Points on a hilly landscape, in no order, each with its height.
From any point a ball takes the steepest step (drop divided by distance) to one of its 6 nearest points. It stops when none of these is lower. Distance is the straight distance between rows; heights are no part of it.
k_130: [ 22.3  17.2   1.2  26.1  -3.0  30.4  15.3   0.9  -6.2  -5.5  16.4  -0.7
  38.4 -29.4  31.0  -3.4  -0.3  43.4   9.0   3.9 -14.2  57.5  -5.0  -3.8
   1.1  14.2 -27.3 -18.9 -22.4  25.7   7.0  -9.3]  (h 466)
k_363: [  8.0 -14.7   1.3 -11.8 -15.1 -27.1   5.1  11.9   5.9   3.2  16.6  21.3
  16.3 -30.9  25.9  -1.6 -22.3  13.1 -24.5   2.7  -8.9  13.0   8.8  23.1
  13.4  29.9 -21.6 -20.7   4.0   3.2  -6.0  -1.5]  (h 449)
k_713: [ -1.3 -22.7  -4.1  38.1 -20.7   9.0 -33.2  -8.1 -15.9  -9.0 -39.7  28.2
   7.1   7.0  -4.1  22.0 -52.3 -23.4 -27.0  37.7  49.2   1.9  26.3  -6.9
 -14.4 -38.1 -30.1 -14.4  49.9 -40.4  22.6 -33.8]  (h 476)
k_159: [ 14.3  -3.9  40.5  12.2  -3.0   5.2  43.1   8.7  21.6 -20.2  10.2  24.8
 -16.4 -20.5  -6.1 -15.2  22.4 -10.6   5.4  -7.4 -29.8  45.0 -54.4  -5.3
   1.2  19.0 -30.5  -5.2 -33.4  41.1  -6.8  -8.0]  (h 191)
k_982: [  1.4  10.1   0.0   3.9  12.3   4.5   9.7  16.3  -2.5  30.9 -15.3   5.5
   7.3 -17.4  12.8 -24.4  12.0  19.8  43.7  -6.5 -22.2   4.3  -7.4  23.6
  37.2  33.3   9.4 -11.8  25.7  13.2 -22.8  13.1]  (h 388)
k_407: [  9.8   6.0   4.2 -18.3 -13.6 -26.4   2.0  16.4  14.7   0.5  12.2  25.7
   0.2 -12.6  -1.7  -1.2 -24.9 -21.7  -1.5 -10.2  -4.9 -30.5  -2.9  30.9
  12.6  20.7  14.3   2.8   2.5   4.8 -19.7  12.6]  (h 680)
k_734: [ 28.0 -10.8  -9.8  21.5  -7.1  24.6  -6.9 -21.1   6.5   7.4 -32.2   1.7
  19.7   3.4 -38.0  11.4 -63.0 -40.8 -42.5  37.5  63.0  -1.6  20.9  14.9
 -35.5 -58.9 -22.8   5.9  26.6 -49.1  25.4 -34.8]  (h 659)
k_537: [-13.4 -64.1  19.9 -32.1 -25.6   4.7 -33.3 -19.2 -18.6 -29.1 -14.6 -53.4
   4.8   9.8 -32.9  28.2  18.6  34.6 -12.0 -16.6  39.6 -65.9  40.5  27.8
 -23.2 -23.7  10.0  14.0   4.6   7.1  -5.4   2.5]  (h 424)
k_939: [-14.8  21.9 -19.7 -17.8  26.2 -14.3  -2.7 -30.3  -0.4   1.6  27.2  -7.3
   8.3 -17.8 -19.8 -10.9  28.1  -8.3  10.0 -21.1  11.9 -41.6  13.9  -0.4
  12.7  14.0  52.0  51.5   0.3 -18.0 -17.2 -12.5]  (h 667)
k_324: [ 32.0   7.7  32.5   8.8  23.8 -10.6  41.2  16.3  17.3 -23.0  33.6  15.3
  14.5 -21.9  34.5  -9.4  19.4 -19.0  14.0  15.7 -33.4  68.7 -51.9  -8.6
 -20.9  -5.0 -34.8  -6.2 -42.0  10.6  23.0 -49.1]  (h 403)
k_70: [ -5.1  -0.5 -30.5  -1.9  27.5 -34.2  -2.8 -14.6   4.0  38.8  21.2  -2.9
  -1.7 -40.3   4.5 -18.1  27.9   2.0  13.8  -3.7 -18.3  -8.6   6.8  -4.0
  33.8  41.2  39.4  38.1  25.9 -19.9 -15.1 -16.8]  (h 364)
k_769: [-26.7 -16.8 -17.6  -1.7  17.3  -3.7 -45.8 -17.0 -31.6  -3.3  28.5 -33.3
  17.5  20.3 -13.5  20.8 -18.0  -2.1 -10.8   5.3   5.4  -2.2  31.7  13.6
 -36.7 -26.6   1.3  -9.3  19.5 -34.3  20.2  -0.7]  (h 308)
k_636: [  6.0   0.8   9.5  31.1 -17.7   9.2  13.9  19.3   1.7  -7.5   1.7  17.5
  23.3 -29.8  15.6 -13.0   3.5  35.5   4.5  -4.1 -22.9  25.9  -8.6   7.3
   4.4  38.0 -33.0 -19.5  -3.4  43.4  -5.4   1.0]  (h 246)
k_274: [  3.5   2.3  28.3  -5.8  18.7   4.1  73.8   1.2  51.7  10.1  -0.8  19.0
  -8.7 -23.8   8.2 -25.1  32.4 -26.2  28.2  -2.6 -31.5  34.3 -53.7  16.0
  25.0   3.2  -9.5  -8.2 -31.7  14.5 -22.3 -12.6]  (h 198)
k_661: [ 32.0  18.3   4.0 -16.5 -31.2  30.0  24.1   0.3   1.3  23.4  -7.7  27.1
  -5.4  -1.7  43.9  20.2 -14.8 -38.4   0.2  20.8   7.2  16.2  10.9 -14.7
  11.2 -17.9 -43.8 -41.6 -25.1  -3.3  17.1   0.3]  (h 461)
k_627: [ -1.0  -1.5 -24.2  13.8  21.6 -43.8  -9.7  -7.1   7.9  20.6   8.6 -16.5
 -10.9 -38.7   9.1 -19.2  30.5  15.8  22.6   2.2 -18.6  -0.5   5.8 -22.4
  28.3  58.7  29.4  37.1  33.8  -3.9 -16.1  -3.9]  (h 340)
k_316: [ -2.6  29.6   5.4  15.2 -20.2  25.2 -34.5  17.4 -18.3   1.4 -37.6  20.7
  17.4  47.1   8.9  16.5 -26.2 -12.9   2.7  12.8  32.2  -5.6   1.6 -31.2
 -14.1 -35.9 -30.0 -24.6  35.9 -17.0  21.7   8.8]  (h 225)
k_268: [-32.6   1.4  -0.8   5.5  14.1 -27.3 -33.8  -3.9 -10.2 -28.7  13.6 -21.3
  -5.3  35.8  -0.1  16.6  -8.8  41.6 -19.3   5.5  11.1 -17.2  -0.4  -6.0
 -23.1   4.8   5.6   1.0  22.4 -19.0  27.7   6.4]  (h 329)
k_965: [-10.0  -0.4   9.4   5.3  -7.5  -4.2   7.0  27.8   6.5  19.8 -14.5  11.9
  12.1 -17.6  23.4 -19.1  -6.6  13.7  23.0   1.1 -23.7   9.0 -10.3  26.7
  29.8  46.3  -8.1  -9.0  31.7  20.3 -27.4  19.1]  (h 396)
k_823: [-27.8  -3.6 -17.0   2.0  23.2   4.6 -33.5  -2.5 -31.4   9.8  15.0 -29.5
   9.4  39.8   0.1  12.7 -14.4   5.8  -1.1   2.0  15.7   4.5  17.3   1.7
 -30.5 -33.2  -6.0 -12.2  27.3 -34.6  32.2   5.4]  (h 278)
k_299: [  6.4  -4.2   7.2 -16.4   5.4 -33.5  46.9  -2.5  43.0 -15.6 -17.3  28.0
 -31.2 -35.2  -2.6  -7.8  46.0 -16.7   0.2 -13.8 -47.3  38.4   5.8 -42.2
  47.0  54.1  33.4  30.9 -19.1   6.2 -17.8  14.2]  (h 328)
k_644: [-27.2 -48.1  -9.2 -13.0 -21.6 -20.3 -40.6 -20.7 -35.6 -26.2  18.4 -29.6
  -7.9  18.8 -36.3  47.0   1.3   3.6 -13.8   1.4  17.9 -31.2  31.7  24.7
 -39.9 -21.8   3.7   0.2   8.1  -0.4   9.4  -7.1]  (h 346)
k_599: [  3.3   6.2 -23.0  17.4  19.4 -14.6  16.3   0.6  17.3  24.5 -18.5 -14.4
  -1.0 -27.1 -11.2 -34.8  34.1  34.0  16.9   2.5 -34.3  12.3  -4.5 -35.8
  38.2  41.3  25.8  27.4  -4.1   8.4 -12.2   6.0]  (h 264)
k_736: [-29.1 -38.6   2.6  -3.5  -1.8 -26.1 -53.0 -22.7 -25.2 -22.3  23.6 -30.1
 -25.2  30.5 -14.1  17.8  -3.9   5.8 -13.5   2.9   1.4 -32.0  13.0  24.5
 -39.7 -12.3  -8.4  -5.1  20.5  -9.9  21.4   0.5]  (h 321)
k_2: [-34.5  30.6 -15.9 -17.1  35.6  -3.7  -0.9 -31.2  12.0 -12.1  -4.8 -17.2
 -11.9  25.2 -12.9 -32.8  30.2  16.9   8.2 -15.8  29.7 -59.6  -2.5  25.5
  -2.1   7.1  46.8  26.1   3.8 -13.7 -11.8  14.6]  (h 640)
k_617: [-16.2  30.1   4.0 -20.6   9.0   2.5  -4.2  -2.1   8.2 -12.4  -1.5   2.4
 -18.3  26.5  -6.6 -16.3  -0.6   4.2   7.9 -18.3   3.4 -69.0 -15.1  23.6
   0.6   0.3  35.7  18.3   0.3   3.8 -19.1  25.2]  (h 521)
k_449: [ 13.6  18.6  -5.9  20.7 -32.7  29.6 -32.3  26.6 -17.6  -9.6 -38.6  20.6
   8.7  27.3  12.9  19.1 -26.5  -6.3  -2.3   9.7  42.5 -16.4  -2.4 -43.1
  -9.5 -38.9 -29.5 -20.8  28.6  -6.8  19.3  -4.2]  (h 239)
k_640: [-12.0   0.0 -12.3  13.4  22.2 -20.8 -34.6   0.8 -21.3 -16.6  22.6 -20.4
  10.1  39.7  -5.1  18.2 -22.6  27.6 -17.3   6.8  22.4 -11.1   1.5  -3.2
 -32.6 -22.7   4.4  -8.1  18.7 -29.4  31.1  -2.8]  (h 336)
k_561: [  0.7   1.3  42.0  -1.4  11.0   1.5  73.3  -3.3  37.4   1.2   9.0  26.7
 -12.0 -15.6  22.2 -18.9  27.3 -27.7  25.6  11.5 -28.9  46.6 -63.2  17.2
   8.7  11.1 -24.5  -0.2 -18.1  14.4 -13.2  -5.7]  (h 217)
k_641: [ 35.0  24.2  -2.4  -4.9 -38.3  36.3  12.0  27.5 -10.1  22.8  -9.1  26.1
   0.4  12.2  16.9  16.4 -28.2 -24.7  -3.2   5.3  32.3  -4.0  -2.0 -47.3
   4.7 -36.0 -17.5 -33.2 -16.9   1.6  17.6   8.2]  (h 267)
k_120: [-38.6 -51.7   5.0 -14.9  -4.0 -14.7 -50.6 -32.9 -27.8 -12.4   2.1 -28.4
 -51.7  28.8 -14.7  13.3  11.6  -8.8  -1.4  -7.1  -3.8 -37.0  -9.2  36.3
 -32.2  -6.8   8.7   8.1  11.6   6.8  -8.6  13.5]  (h 473)
k_676: [  9.1   3.5  18.6   4.0 -17.9  13.8  22.9  22.8   2.5  -3.9 -17.7  10.0
   0.9 -33.5  -3.8 -24.7  12.2  14.5  19.6  -9.6 -26.1  19.5 -40.4   0.8
  21.0  28.4 -17.1 -11.9   2.3  49.0 -24.9  15.6]  (h 210)
k_877: [-24.3   5.3   6.7 -10.3   8.2 -25.4 -21.4 -20.8  -2.4 -27.0  -8.2 -12.1
 -28.5  33.2  -0.4   4.0   5.2  22.2  -7.7 -11.6  15.1 -43.7 -15.5  31.9
 -15.6  14.8  11.9  -1.6  18.1   2.5  -0.6  22.0]  (h 348)
k_539: [ 29.3  12.2  19.6  26.3   2.7  13.7  28.8  12.5   3.2 -29.5  26.1  -1.1
  13.6 -32.8   7.7 -12.1   6.2   6.6   1.6   5.5 -33.4  57.0 -41.7 -13.3
  -9.5   8.5 -25.2  -0.1 -37.6  47.2   8.2 -30.3]  (h 248)
k_138: [-46.5 -35.1  -5.2 -13.6  23.2  -3.2 -38.4 -40.0 -15.4   3.4 -10.7 -32.8
 -48.3  35.4 -17.0  -2.5  21.0 -19.8   4.0  -5.5  11.8 -51.0   4.0  34.9
 -18.1   2.9  27.2  -0.4   8.0  -2.6  -9.0  26.7]  (h 639)
k_629: [-17.9 -40.4  -8.1  -6.9   1.8  -4.7 -26.0 -26.0 -23.7 -10.1  26.8 -45.3
   5.8  16.1 -24.2  25.6  -5.9  -4.6 -14.0  -4.0  20.6 -10.4  56.1  11.4
 -41.2 -32.3   1.4   5.7  10.5 -21.7  12.7 -12.8]  (h 317)
k_209: [  6.7  25.0  -4.5  -3.3  20.7  24.5  -5.7  20.3 -19.0   6.8   7.1  -7.2
  19.0  34.5  -2.3   4.3 -30.3   7.6 -13.4  -8.7  28.2  -5.2  -5.1 -29.4
  -7.1 -31.7  -7.7 -14.1  -5.8  -9.0  33.5  23.0]  (h 266)
k_19: [ -4.7   5.7   2.0  28.3 -28.1  15.7 -43.3   1.4 -19.8 -10.3 -38.0  22.5
   8.1  21.8   6.7  38.3 -28.1 -37.4 -12.1  19.4  33.8  -3.2  27.3  -3.7
 -14.6 -42.8 -33.1  -5.9  35.4 -33.2  11.9 -25.4]  (h 125)
k_189: [ 23.9  14.3   2.2 -10.9 -10.0  28.8  21.6   7.2  -7.7  46.8   5.5  22.5
   8.8   9.1  40.5  14.4  -9.6 -34.5  -2.4  12.9  15.4  24.5  10.7  -5.5
  14.0 -30.4 -15.5 -46.6 -26.6 -17.2  11.4  -5.2]  (h 467)
k_514: [-15.0  18.3 -12.1  -0.2  -1.2 -27.7  -3.9   4.3  -2.7 -24.9   9.8  -4.1
   3.2  21.5  -6.8   9.9 -10.3  38.4 -26.9  -3.9  15.8 -23.3 -11.1   1.5
 -18.0  -1.0   6.0  -4.0  19.4  -5.6  25.8  11.6]  (h 412)
k_338: [ 18.0  17.2   0.0   4.3 -22.3  42.4  22.4   5.8  -0.9  24.9   5.3  17.1
   6.8   2.4  50.1  10.2   0.1 -17.6   9.2  21.5  14.1  33.7  15.9   7.8
   5.4 -11.2 -29.4 -54.1 -22.3  -7.3   5.5   2.0]  (h 636)
k_556: [ 21.1 -12.6  -4.8  35.6 -29.0   4.9 -10.4 -14.1  -7.6  -8.3 -39.5  12.2
  11.0   7.3 -33.3  27.9 -43.4 -36.8 -45.7  33.0  59.5 -13.8  27.0  11.2
 -31.5 -47.1 -32.7  13.6  17.9 -37.0  24.4 -38.0]  (h 450)
k_112: [ -1.4  11.2   5.3   1.8   4.0  22.9  29.6  14.2   6.3  21.5 -21.5  -5.2
  -4.2 -16.5 -12.8 -42.9  25.1  22.5  34.2  -6.3 -34.1  13.5 -38.4  10.5
  33.4  28.3  -3.9  -4.8  -4.9  31.0 -34.7  22.7]  (h 255)
k_690: [ 27.0  22.5   0.1   0.4 -25.8  32.7  -7.9  30.5  -7.9  10.3 -24.0  20.1
  22.6  35.1   3.8  17.8 -26.9 -15.6  -1.9   2.5  25.7 -10.6  -5.2 -50.2
  -4.9 -44.8 -25.0 -32.0  -2.2  -2.3  18.5   5.2]  (h 238)
k_491: [-20.7  -8.7  -9.1  -1.7  -0.2  26.0 -36.5 -13.2 -14.1  -8.6  -3.3 -25.3
   2.9  38.0  -3.9  42.5 -22.0 -48.9   0.3   3.4  17.4  -7.9  49.0  16.2
 -38.6 -63.6 -20.0  10.1  18.6 -29.7  -7.6   8.5]  (h 375)
k_430: [-12.7  25.6  -2.6 -17.2  15.9  -6.0 -11.5 -11.1   4.9   1.8  10.0  12.1
  -1.9   6.1  -7.5 -24.7   4.5  -9.2   2.6 -14.0   4.5 -56.5  -5.6  24.2
  15.3  -6.2  47.6  31.1  -3.2  -3.2 -29.5   9.5]  (h 686)
k_973: [  9.0   1.4 -14.8   3.0  12.0 -11.7  41.6 -10.2  38.4   6.7 -18.3   5.4
 -19.8 -44.2 -17.8 -32.5  22.2  23.2   8.6   5.2 -39.9  24.9  -3.4 -54.0
  36.0  32.2  33.2  26.9 -23.5  19.4  -4.9  -1.3]  (h 263)
k_7: [-13.5 -51.9  -3.3 -19.3 -20.7  -5.9 -30.8 -17.6 -31.9 -29.7  20.8 -47.7
  10.6   7.0 -34.0  28.3  -3.1  22.0 -20.7  -4.9  19.9 -35.1  54.3  21.5
 -44.1 -31.2  12.7   5.8  -1.2  -1.3  14.2  -9.1]  (h 356)
k_330: [ -7.8  20.8 -11.5   3.0  11.1  -8.3 -11.5  18.7  -6.6 -11.9  14.5 -12.9
  24.9  31.0   8.6   1.7 -26.5  34.1 -20.3  -6.5  26.7  -2.2  -3.3 -11.1
 -16.8  -5.8   5.2  -7.5   9.3 -24.7  37.8  11.1]  (h 457)
k_918: [ 32.9  12.0 -19.4 -13.7  -2.9  18.6   3.3   4.1  -6.4  37.3  22.8  26.1
  13.7  10.2  15.7  14.3 -24.2 -19.7  -3.1   2.3  24.7   5.0   3.1 -12.2
  11.8 -31.6  -2.3 -32.6 -36.8 -12.0   8.4  12.1]  (h 330)
k_35: [ -5.2  13.6 -13.0 -20.9   8.6  -8.5   6.2  -6.6   3.3  20.9  24.6  19.2
   5.7   2.3  -7.1 -26.5  -4.7 -24.9  27.5 -18.3  -9.5 -37.8   8.2  26.0
  14.6   2.3  43.9  21.6   5.3   2.4 -28.8   3.6]  (h 479)
k_648: [ -4.6   3.0  -4.3  11.8 -33.5  23.6 -25.1   1.7  -2.9 -13.5 -38.6  -1.5
   3.9  32.4 -24.1  44.7 -24.9 -58.4 -30.0   4.1  28.4 -13.1  44.7   7.0
 -33.1 -56.6 -14.0   8.4  10.4 -25.0  -9.3  -8.0]  (h 381)
k_201: [  2.4   7.1   1.5   2.7  29.6  14.7  42.2  -2.0  21.4  26.4 -20.5  -4.2
 -16.9 -17.5 -15.4 -44.7  18.7  14.0  20.5  -2.8 -41.2  30.0 -39.1  -5.8
  38.8  12.0  16.5   8.9 -42.5  26.5 -21.0  11.5]  (h 232)
k_253: [  2.9  -7.5   6.7 -14.7 -20.2 -22.6   1.0  15.4  -4.3   4.8   8.9  32.4
   1.7 -23.0  21.3   6.3 -28.8  -8.2 -20.0  -2.5 -14.0  -3.8   2.8  28.3
  20.5  22.4  -4.9 -18.8  11.8   2.6  -5.0   6.4]  (h 558)
k_698: [ 12.2  -1.6  37.0  13.2   1.9 -23.4  57.2  28.8  38.6 -15.9  31.2  26.8
  -2.0 -25.5  44.9  -9.2  23.8 -16.5   8.1  17.5 -33.9  61.3 -57.3   0.3
 -20.0  25.5 -33.1  -2.1 -27.4   8.2  15.4 -37.2]  (h 522)
k_447: [ 20.4  -3.3 -12.9  -7.4  -6.8   7.9  13.2  11.4  -1.1  29.3  25.7   9.3
  14.7 -22.6  35.1   2.7 -24.8   0.4 -13.4  11.0   4.4  23.0  14.8   0.7
   5.0  -3.0  -9.6 -33.5 -18.1  -6.3  17.6 -11.9]  (h 453)
k_63: [ -4.0 -13.9   2.6  17.8 -34.3   8.4 -26.2  -5.6  -3.8  -5.9 -40.4  13.0
  11.9  15.6 -29.0  41.9 -34.2 -41.8 -52.8  26.0  38.6 -16.9  37.8  -1.3
 -32.3 -56.5 -23.8  14.6  20.7 -37.5  15.9 -36.6]  (h 195)
k_83: [ 28.0   7.7  -6.3  13.7  -4.5  36.2  18.2   6.9  -3.6  16.7   0.4   8.0
  26.7  -4.3  52.1   1.1   3.9   1.2   8.9  20.7  10.0  38.4  17.3   7.5
   4.5  -0.4 -23.9 -39.1 -22.7  -5.7  11.4 -14.2]  (h 705)
k_977: [ 12.4   9.6   3.4 -32.3  11.5 -21.4  25.2   9.2  44.8  -3.8  -4.6  13.4
 -31.5 -19.5  -6.7  -3.8  53.2 -28.3  31.1 -25.6 -50.0  33.6  11.7 -33.9
  60.1  49.7  38.7  49.8 -25.2   9.1 -26.4  49.7]  (h 384)
k_301: [ 10.0  14.7  27.5  -3.3  -3.8  14.7  31.8  14.4  13.2  -4.3 -12.1   3.4
  -8.2 -20.2 -14.7 -23.2  21.7   7.9  22.0 -13.9 -32.1  23.1 -55.2  -3.9
  19.7  16.4  -9.9  -0.1 -20.0  49.2 -16.0  16.7]  (h 199)
k_742: [ -0.3   6.2 -22.2  -7.6  31.9 -11.7  -0.7 -12.8  -4.8  41.4  22.9   9.3
   5.4 -17.7   7.8 -36.2  15.2 -11.5  33.9   1.3 -14.1  -6.0  16.8  23.0
  36.8  21.0  35.2  13.7  24.6  -8.0 -27.2   3.6]  (h 165)
k_416: [ -7.8  -6.0 -22.8  -0.7  15.4 -31.3  -7.6 -28.1  -5.7  13.1  30.8  -2.3
  -3.4 -39.5  -3.7  -6.8  35.8 -14.6  16.1  -5.3  -9.3 -20.7  20.4  -6.0
  20.0  38.4  43.4  51.0  26.0 -17.9 -17.6 -27.4]  (h 454)
k_527: [  3.0  -3.9 -31.9   7.8  23.4 -17.0  -1.2  -1.2   1.0  34.9  -9.6 -11.9
  -2.5 -34.9   1.3 -41.8  27.4  18.4  27.9   4.0 -22.3   3.1  -2.1  -6.3
  28.0  39.8  35.6  18.4  21.6  -3.4 -15.7  -5.1]  (h 279)
k_140: [  4.3  27.8  -1.6 -20.6 -11.3 -17.1   6.5  10.8   6.6 -30.8   5.4  19.5
  -5.5   3.2 -13.7  12.7 -18.5  17.6 -26.5 -14.0   9.6 -51.8 -13.2  16.6
  -3.6  -2.7  17.9  10.4  -2.6   1.6  -0.1  15.6]  (h 647)
k_729: [ 10.5  21.5 -11.2 -14.4  -2.2 -19.9   4.9  26.0   2.9 -16.0  25.9   4.9
  10.5   4.5  -2.9   0.1 -32.3  29.0 -32.4 -19.3   6.6 -22.3  -0.8 -17.1
  -6.5   2.7  11.2   0.2 -12.1  -6.7  17.7   7.7]  (h 626)
k_61: [-27.4 -53.5   6.3 -11.0 -13.1 -21.2 -41.7 -26.6 -33.5 -20.9  -3.1 -19.0
 -30.6  18.3 -30.5  37.5   4.9   3.0 -10.7  -6.2   4.4 -42.2   6.8  31.4
 -43.6  -9.2   2.7   4.6   3.2   2.7 -12.9   6.3]  (h 426)
k_513: [-33.1 -17.5  -4.4   6.2   3.5 -26.9 -37.0 -14.8 -21.8 -29.2   9.5 -23.4
 -21.5  32.0  -9.6  24.7  -8.8  30.9 -20.0  -0.4  17.0 -23.4  -4.3  11.5
 -22.1   5.8 -10.2  -9.2  14.1  -2.8  25.1  11.4]  (h 323)
k_474: [  7.9  -8.3  13.8   3.3 -27.5 -14.2   3.1  17.1   1.1  10.9   7.2  12.9
   4.1 -31.6  24.5 -11.4 -18.5  25.9  -0.5   9.4 -12.4  19.9  -4.7  26.4
  21.6  43.4 -14.3 -23.1  10.0  18.8  -2.1   3.5]  (h 389)
k_997: [-31.4 -61.4  12.8 -25.8  -3.9  -6.4 -49.3 -39.4 -21.5  -1.6  -5.1 -40.6
 -26.4  20.3 -28.5   5.6  21.0  -9.4   5.2 -21.7  13.5 -53.5  13.1  36.7
 -20.6  -9.8  28.0  11.7  -3.3  15.3 -16.2  20.4]  (h 603)
k_688: [ 11.8   9.6  28.6  18.1  -7.9   7.3  25.0  22.0   2.5 -18.9  -4.5   8.1
   4.9 -23.6   0.2 -27.3   3.6  12.1   7.5 -10.5 -24.3  33.3 -36.1  -3.6
  -1.2  30.3 -22.4  -4.4 -17.3  61.0 -13.6 -10.4]  (h 200)
k_836: [  9.4   7.4  39.7   1.6   3.2   2.9  50.6  12.1  26.8  -7.6   7.4  20.1
  -7.1 -14.4 -10.8 -18.7  16.2 -21.3  17.7  -7.3 -36.0  36.9 -65.0  -2.1
  10.9  14.1 -31.4  -5.1 -34.2  33.6 -15.6  -7.7]  (h 194)
k_110: [-12.3 -23.3   1.2 -10.8 -12.7  22.6 -19.2 -20.3 -20.9 -22.9  11.5 -60.2
  18.5  24.1 -30.1  28.8 -11.6 -14.0 -11.8 -11.4  30.3 -23.0  63.9   9.2
 -39.1 -52.9   3.8  11.4  -8.1 -10.8  16.7  -1.5]  (h 331)
k_826: [  3.6   5.3   2.7 -15.6  39.9  -5.9  55.5 -22.7  47.6  21.7   2.0  11.2
 -14.4 -36.1  -7.5 -42.2  27.0 -10.3  17.8 -12.5 -39.8  42.7 -41.1  -8.1
  39.6   6.5  12.8  -7.2 -42.8  12.6  -4.2 -10.9]  (h 226)
k_772: [ -9.8  28.5  -3.1   8.8   2.0  19.8 -30.8  15.5 -28.3  11.3 -21.8  -3.4
  16.1  52.7   5.8  14.2 -15.9  -3.9  10.5  -6.9  27.1  -4.5   1.0 -19.0
  -9.3 -38.1 -13.8 -15.6  24.9 -21.4  13.6  11.2]  (h 187)
k_420: [ -2.5  -0.1   9.5 -15.9  -5.3  -8.1   2.9  16.5   8.9  24.2  -4.7   7.1
   5.2 -17.5  19.5 -20.1  -1.1  -7.2  23.9 -12.2 -21.4  -3.9 -12.3  27.7
  25.7  32.9 -11.6  -7.4  32.0   8.9 -35.0  12.6]  (h 501)
k_320: [ 21.6  14.2   5.2  23.0 -38.9  28.8 -25.7  16.5 -14.1  -0.3 -41.2  28.9
   9.0  14.2   1.7  12.1 -38.2   2.4 -16.8  15.7  45.1 -12.2 -10.1 -51.7
  -8.9 -18.5 -32.8 -29.6  25.3  -5.7  20.4  -9.9]  (h 256)
k_817: [-26.7 -24.4 -22.3  19.7  24.4 -15.3 -24.7  -8.4 -24.0  -5.8  23.3 -34.9
   6.6  24.4 -11.7   8.2 -18.0  22.9 -18.6   7.8  18.5  -2.3  14.9   6.8
 -31.6  -7.4  -9.6  -0.2  36.4 -28.9  23.0   6.5]  (h 313)
k_650: [ 28.5  21.3   7.1  23.1  -4.6  40.4  16.8  11.7  -3.6 -17.0  26.0  -5.5
  29.5 -22.7  14.8 -10.2   8.9  24.1   3.8   7.3 -18.0  61.8 -19.6  -8.8
 -12.3   9.3 -22.3 -13.9 -38.5  39.8  11.2 -30.5]  (h 178)
k_711: [ 12.0   2.4   0.6 -31.2 -15.1 -22.7   2.4  13.5   5.7  -2.6  26.5  16.5
   7.0 -11.9  12.9  18.7 -31.8  11.0 -36.2  -6.3   2.5 -16.8   6.7   3.3
   5.2   7.3   1.1  -5.6  -9.3 -10.6   3.7  -3.3]  (h 596)
k_534: [  2.9  12.9 -18.7   4.3  26.3   4.0  50.6 -12.6  23.2  12.2 -10.4   2.0
  -2.4 -32.2 -12.5 -52.8  22.8  13.8   6.5  -6.1 -34.8  29.0 -31.5 -20.3
  42.1  19.2  27.9  14.7 -31.2  15.6 -16.7   7.3]  (h 97)
k_839: [ 23.7  18.7 -12.3 -14.6   3.2  -7.2   7.2  29.0  -3.9  12.2  20.8  14.1
  25.1   2.2   0.3   4.9 -41.3  12.9 -36.6  -5.4  16.7  -2.5   9.8 -14.9
   1.7 -14.3   8.0  -7.6 -29.3 -18.8  19.1   1.6]  (h 385)
k_306: [-10.7   3.5   2.0  -9.6 -18.0  24.1 -27.8  -1.3 -10.0 -12.8 -21.4 -20.0
  16.6  41.6 -27.7  43.8 -17.9 -48.5 -16.8  -2.6  19.3 -18.1  54.8   4.2
 -36.7 -64.4 -11.2   4.9  -1.9 -25.3  -8.1  -3.5]  (h 367)
k_562: [ 32.7   6.3  13.3  15.5  14.0  10.7  39.7  13.6  12.2 -25.9  33.1  12.9
   7.6 -24.6  20.8  -8.4   4.2   4.5   4.8   2.7 -30.0  57.8 -42.8 -16.9
 -17.9   2.0 -23.2  -8.2 -42.1  37.1  14.6 -40.6]  (h 294)
k_574: [-15.0 -68.2  19.4 -25.0 -24.7 -10.4 -39.3 -23.7 -24.9 -19.5  -5.6 -28.8
 -14.2  17.8 -35.4  23.5   9.8   5.3  -2.9 -18.4   7.7 -51.3  24.0  26.1
 -20.6 -15.9  22.1  15.5  -1.2   9.7 -10.9   5.2]  (h 474)
k_979: [  2.4 -11.4   9.9 -14.9  15.1 -29.1  39.3 -15.8  48.9  -9.8 -10.7  33.9
 -30.6 -49.9  -1.3 -16.6  39.0  -0.3   3.1  -6.1 -49.0  34.4   4.5 -43.1
  33.6  47.4  21.6  27.3 -23.6   4.3 -12.9  -9.7]  (h 355)
k_806: [ -7.0  10.8  -2.5   6.1  30.2  14.3  25.8  15.9  22.9  34.3 -14.1  -9.9
  -2.3 -20.5  -6.7 -42.6  20.0  34.5  34.8  -2.7 -23.7  24.0 -17.0 -22.3
  35.9  28.3  21.7  14.2   5.8  17.3 -26.4   4.0]  (h 312)
k_523: [ 12.2  14.6  -9.6  12.7  11.3 -26.0   7.5   8.0  31.4   1.2 -16.8  -6.1
 -33.2 -14.0   7.5  -5.7  55.6  25.9  30.6   2.2 -26.2  -0.4   6.2 -42.7
  39.5  66.4  37.8  50.3  13.1   2.9 -15.5  33.5]  (h 380)
k_785: [ -8.1  -1.0  -0.5  23.7 -15.7   8.0 -45.8   6.5 -24.9   3.7 -21.3   4.5
   0.4  41.7   1.2  36.3 -25.6 -35.2 -11.8   8.2  15.9  -1.2  26.5   6.4
 -12.1 -45.5 -21.3  -3.4  28.2 -34.1   0.8  -3.4]  (h 327)
k_45: [ 19.3  14.3 -14.5   5.2   6.8 -27.6  17.4   6.1  25.5   2.9 -24.4   1.3
 -26.4 -31.8  -4.6  -5.9  41.7  32.0  13.4  -4.7 -27.9   5.9   8.4 -44.4
  45.3  63.3  36.0  42.3   6.4  13.6 -17.5  23.0]  (h 314)
k_290: [ 20.8  29.5  -3.7  18.3   0.5  53.9  22.9   4.3  -4.3   3.7   6.5   0.5
  33.7   3.4  42.3   2.3   7.8  19.3  24.6  26.5  -9.9  55.4  10.1  -3.4
   4.8  -3.9 -30.3 -30.0 -36.6  16.3   3.1  -9.7]  (h 128)
k_95: [-44.2   3.9 -16.4  -7.1  35.8   4.0 -25.2 -32.9  -0.3   1.7 -14.0 -33.4
 -42.6  31.5   0.9 -24.8  36.5   8.9   0.1 -12.4  22.5 -44.5   6.9  21.6
 -15.2  -2.2  31.4  -0.1   9.1  -8.0  -4.8  23.8]  (h 495)

Call two points neighbours if one is among the 6 nearest of the other. Go from one point of each pair to the other, from neighbour to neighbour, staying as low as possible. Name the highest point that can't be avoided.
k_159, k_772 | k_447
k_19, k_772 | k_316
k_159, k_290 | k_688
k_534, k_290 | k_826
k_534, k_742 | k_527

Where does a ball stop that starts at each point below?
k_537 | k_772
k_140 | k_772
k_120 | k_772
k_514 | k_772
